Points on a hilly landscape, in no order, each with its height.
A ball rolls from a point to the lowest of its 2 nearest points, and stops where none of them is lower. Distance is the straight distance between rows; heights are no part of it.
z610: [115  88 120  63 122 116 102 126  56 127  86  93 112 108  95  98 115  72
  97 113  98 131]  (h 252)
z271: [ 72 135 109 102 103  79  88 130  78 122  74 121  75 151 121 117  64  92
  93 123 131 119]  (h 611)
z629: [ 97  81 101 142 107  71 130  69 118  67 121 119 113  95 101  78  58  97
  81 115 127 104]  (h 52)
z910: [100 106  85 118  97  80  97 140 133 105 121 113  98 113 120 106  87  93
  90  79 102 107]  (h 452)
z359: [ 95  81  74 105 127 125 134 120 134 104 121 114 129  72 124  86 112  83
 109  77 105  84]  (h 468)
z647: [100  72  93 128 103  78 120  93 128  82 129 128 113  83 113  80  75  96
  86  89 105  97]  (h 200)
z614: [107  96  76  73 128 134 109 146 109 118  97  98 119  98 113  98 116  74
 112  78 104 112]  (h 383)
z492: [105  81 104 127  97 117 113  41 115  71 116  68  99  52  69  94 125 133
  86 124  82  80]  (h 562)
z737: [ 88 115  95 116 110  74  82 137 110 152  88 123  98 135 135 121 113  91
 100  85 121 104]  (h 374)
z443: [125 117  99  69 124 126 105 117  55 121  75 100 115 136  84  81  63  87
 108  98 107 122]  (h 432)
z144: [ 78 137  92 112 102  21  74 130 123 119  89 114  76 138 123 144 108  83
  97 110 121 111]  (h 568)
z942: [ 83  66  90  36 125 134  93 154 106 119  76 107 112  83 112 115 126  96
 110 102  78 103]  (h 442)
z191: [ 91  62  90  78 104 109 100 137 108  92 111  89 105  74 101 124 132  87
 112  98  69 103]  (h 337)
z3: [ 98  78 101  86 148 126 102 134  66 147  68 118 111 116 125 117  94  98
  96 138 105 107]  (h 268)
z851: [ 99 115 116  92  92 143  62  82  94  97  98  67  84  68  67 106 147 125
  97  95  76  85]  (h 201)
z477: [ 95  74 109 153  99  73 116  55 109  63 122 109  95  92  91 101  74 117
  85 127 109  95]  (h 193)
z323: [130 111 123 119  86  93 115  66  95  95 113  94 124 106  80  84 121  77
 108  78 113 129]  (h 401)
z988: [115  95 123  76 106 127 118 112  99  87 109  78 123  90  73  94 126  84
 112  95  96 126]  (h 274)
z36: [ 89 120  99 107 109  34  57 116  99 120  98 105  71 149 111 150  93  90
 110 125  99 106]  (h 556)
z974: [135 122 100  67  99 124  99 119  69  94  92  82 113 112  69  79  77  82
 109  73 104 115]  (h 403)
z380: [111  70  94  84  89 110 125 100 121  75 114  97 116  73  93  80 100 108
  99  77  72 105]  (h 253)
z653: [ 91  82  91  62 143 140 110 156  93 129  74  97 125  90 107 105 129  82
 106  98  98 118]  (h 416)
z569: [ 99  99 113  79 124 129  89  85  47 106  76 118  83 120  97 100  49 113
  97 137 101 106]  (h 98)
z922: [112  84  92  74  73 109 100 119 115  83 118  91  99  93  95  96  90 113
 104  76  70  96]  (h 304)
z544: [ 89 142 104  68  67 104  68 104 105  93 102  84  60 116  88  97  69 118
  84 102  93  92]  (h 369)
z920: [ 70  42  80 135 133 102 142  80 106  95 113 118 122  94 112  89  98 110
 101 124  94  87]  (h 118)
z616: [ 85  88  90 114 149  96 100  92  79 159  53 143 110 140 142 118  93 108
 107 140 125 114]  (h 646)
z170: [ 96 113 109  53  88 142  63  97  70  99  91  91  70 111  88 105  81 122
 116 113  85  83]  (h 251)
z395: [116  99  87 113 116  86 100 126  99 158  71 112 128 111 137 110 154  71
 104  70 136 115]  (h 421)
z565: [103  85  65 107 126 116  99 134 132 117 103 104 116  80 133  97 114  85
  97  65 112 102]  (h 430)
z989: [102 121  96 129  92  73  98 138 118 121  99 121 111 130 130 108 108  84
  98  68 129 111]  (h 407)
z215: [ 68  45 101 129 115 111 141  56  91  84 120 104 109  97  89  89  87 121
  98 145  89  72]  (h 15)
z688: [117  90 105  84 112  95 100 120  79 136  88 101 116 113 112 102 126  62
 101  98 105 131]  (h 296)
z166: [110  72  97 136 107  71 118 106 124 111 119 120 126  82 127  93 104  81
  90  84 112 104]  (h 305)
z717: [ 83 160 112  82  92  79  84 107  84 106  89 110  82 133  97  85  67  68
  86  90 131 129]  (h 538)
z598: [ 99 127 120  99  89  75  77  71  68 132  74 111  83 161 100 114  92  99
 100 125 114 129]  (h 513)
z670: [115  76  88 140 113  52  98 115 129 125 116 119 117  92 133 124 128  86
  93  91 111 100]  (h 373)
z794: [102 110  86 111 117  79  76 119 107 172  62 120 107 129 145 125 137  90
 101  88 151  99]  (h 397)
z438: [ 91  91  83 146  94  49 106  83 130  86 129 102  79 102 103 106  82 103
  94 102  70  93]  (h 482)
z512: [ 96 116 111 138  75  83  76  80  96  66 129  96  72  84  81 104  94  99
  94  86  93  93]  (h 267)
z330: [ 90 118 112  80 101 141  82  69  56  97  67 112  69 116  93  86  40 140
  93 134  92  91]  (h 41)
z969: [133 123  97  45  87 136  91 116  71  80  77  79 108  98  71  76  79 107
 124  72 100  87]  (h 382)
z183: [101  97  97 107 114  67  87 130 105 161 102 105 108 135 124 134 137 100
 108  98  91 101]  (h 346)
z246: [126 132 130 104  77  78  88  58  92 108 106 101 108 120  88  91 124  67
  99  83 124 127]  (h 368)
z545: [100 163 132 110  74  77  58  77  99 112  97  79  68 117  79 104 103 112
  75 102 117 112]  (h 536)
z397: [ 76 137 118  83 107  99  95 123  72 104  79 125  72 137 107 100  42 110
  87 131 114  99]  (h 599)
z885: [ 94  66 110 104  95 134 151  58  88  54 105  92 120  56  80  69 101 110
 102 120  90  75]  (h 109)
z499: [112 120 104  94  74 122 114  59 115  41 106 100 109  65  71  55  74 123
 106  70 106  71]  (h 483)
z339: [ 80  94  85 119 136  71  86 106  79 159  55 136  86 149 142 140  90 114
 101 140 118 106]  (h 632)
z636: [ 98  95  75 108  92  99 108 143 141  80 112 116 104  95 121  98  75 108
  95  66 101  93]  (h 495)
z695: [104  79 110 116  92  97 114  54 120  86 136  69  95  71  78 101 121 107
  98 116  65  85]  (h 545)
z227: [107  48  95 106 103 100 136  87 116  71 120 110 116  65  96  78  89 103
  91 100  80  95]  (h 293)
z573: [ 84  66 103 125 100 122 140  48  82  71 117  99 113  78  87  70  81 114
  94 127  98  69]  (h 71)
z521: [103 101 118  91 113  95  95  81  59 146  73 118  99 153 109 107  93 101
 106 132 101 129]  (h 497)
z541: [120 148 104  93  89 109 104  71 105  57 111  92 105  79  66  55  62  93
 106  63 113  82]  (h 496)
z934: [104 137 129 113  68  65  88 109  95 113 108 106  95 145  97 117  98  91
  97  93 115 112]  (h 540)
z56: [100  62  94  76 117 116 162 130 108  66  88  96 142  41  91  74 116  76
 100  86  90  95]  (h 231)
z389: [ 99  96  80 118 130  79  88 142 133 154 108  99 102 101 131 131 143 104
 106  89  92  84]  (h 372)
z847: [105 107  96  91 119 109  99 110  59 140  63 119 108 154 110  95  74  92
 107 109 117 133]  (h 469)
z263: [ 82 162 114 103  69  78  96  99 103  81 108  94  77 109  91  80  77  75
  81  82 116 124]  (h 523)
z749: [120  90  95  87 112 118 119 124 115  98 113  94 130  97  96  93 110  71
 111  85 105 123]  (h 329)
z51: [ 77 123  98 110 108  60  88 120  86 152  64 129  90 157 140 133  86 100
  99 136 129 108]  (h 622)
z314: [103  97 119  56 120 148  97  97  38 108  71 105  96 109  92  89  77 117
 106 129  89 101]  (h 149)
z439: [ 83  95  74 158 105  29 107  90 137 101 123 108  92 105 122 113  99  91
  94 101  94  95]  (h 431)
z337: [ 97  68 112  70  90 122 150 105  94  56  95  88 124  38  82  73 117  87
 106  92  77  86]  (h 187)
z905: [ 68  79  53 149 126  90 119 101 150  92 109 123 100  78 136  98  82 109
  85  98 122  75]  (h 307)
z488: [103  83 106  70  68 133 110  76 111  54 101  78 102  50  81  91 132 117
 119  90  79  80]  (h 192)
z291: [115 118  86 109  72 144  86  54 129  62  84  85 114  37  82  71 125 151
  95  84 110  57]  (h 593)
z724: [107 131 118 108  79 102  90 111  93 103 129  92  92 125  96 104  98  88
 104  95 105 103]  (h 555)
z848: [ 93 142 113 111  83  31  63  93  99 108  94  87  65 140  91 144  99  98
  99 128 107 113]  (h 541)
z779: [126 117 124  86  94  91  88  86  69 127  95 104 107 134  95  94 113  70
  98  91 114 127]  (h 339)
z803: [ 94 114 106  81  90 103  77 134  98 103 121 104  81 114 110 114  86  91
  97 101  87  83]  (h 571)
z274: [ 98  76  80  96 100  90  88 123 104  94 125  83  87  85 113 126 121  91
 110 100  61  85]  (h 359)
z90: [103  97  99 124  90 143 104  41 123  72  98  74 114  38  72  76 132 146
  83 110  98  67]  (h 577)
z306: [ 88  54  88  49  96 116 122 141 128  75  95  88 116  60 104 118 134 103
 119  99  75  90]  (h 288)
z29: [ 97 119 119  81  90 140  59  80  74 109  99  76  74  96  74 104 119 119
 107 109  81  97]  (h 225)
z493: [101  76  80  91 136 102  95 148 119 141 102  89 106  91 120 131 137  97
  99 100  90 106]  (h 384)
z510: [ 94  66 108  39  70 123 115 110 112  63  92  83 109  56  88 105 138 109
 127  96  71  90]  (h 236)
z273: [ 79  88  59 155 123  58 107 115 156 100 114 115  89  86 127 113  92 110
  87  89  99  79]  (h 367)
z690: [ 97  88 102  94 136 103  89 136  87 157  86 111 106 132 122 131 116 100
 106 125 104 113]  (h 311)
z583: [100  95  98 114  79  87  79  99 102  69 134  80  77  80  95 120 105 102
 106  96  69  81]  (h 316)
z892: [ 98 133 106 129  71  38  73  77 108  88 113  88  69 125  88 129 108  81
  98 106 101 121]  (h 517)
z882: [104 141 135 100  83  85  70  88  78 128  91  95  72 144  85 114  93 108
  93 111 109 117]  (h 524)
z697: [124 104 112  69  87 139 111  92  94  66 101  70 114  69  67  82 119  99
 116  80  93 106]  (h 234)
z515: [102  69 104  76  74 132 150  68  97  39  88  84 124  41  76  75 116 118
 115 100  90  76]  (h 148)
z119: [ 99  89  97  33  65 134  72  94  78  89  87  75  74  94  87 117 113 130
 122 111  64  77]  (h 277)
z220: [105 109 110 129  83 116  77  67 101  60 120  88  85  67  73  92 106 108
  98  78 100 101]  (h 219)
z322: [116 163 112  86  85 104  82  82  99  76 101  88  87  99  70  71  68  85
  87  75 122 109]  (h 509)
z149: [ 73  46  80 149 131  84 142  72 108 102 103 127 121 121 120  85  76 115
  89 124 114  95]  (h 221)
z368: [110 112 107 110  85 139  75  65  98  76 103  67  97  47  67  88 138 118
  94  85  89 100]  (h 167)
z805: [125 113 117 132  87  97 120  63 107  73 119  96 116  97  77  69  86  96
  94  89 115 113]  (h 439)
z702: [111 121  98  76  56 121  84  96 110  71 107  82  77  94  81  88  85 121
  94  80  87  86]  (h 343)
z465: [ 77  46  54 137 132 105 131  97 136  97 105 118 113  74 131  97  95 115
  98 104 100  82]  (h 226)
z747: [104 100 102 124  86 114 123  51 111  49 115 101 110  81  70  60  67 118
 100  86 103  91]  (h 467)
z138: [ 91 125 104  75  97 118  85 138  74 116 100 111  82 131 109 100  63  98
 101 103 102  88]  (h 585)
z850: [130 131 107  62  61 142  78  97  81  73  81  75  94  83  71  78  92 130
 105  74 102  81]  (h 364)
z145: [ 95  68  92 140  93  70 120  70 117  88 137  88  94  87  99 101 108  99
 101 109  62  91]  (h 520)
z229: [110  81 108  58 121 128  94 129  62 125  88  99 104 105 105 105  92  96
  94 122  95 104]  (h 207)
z852: [ 95 115  88 138  81  21  91  90 126 103 113 102  79 123 122 127 108  70
  99 101 103 111]  (h 484)

For each start below, name the point where the ball stops.
z191: z215
z359: z215
z263: z229
z565: z215
z323: z229
z56: z215
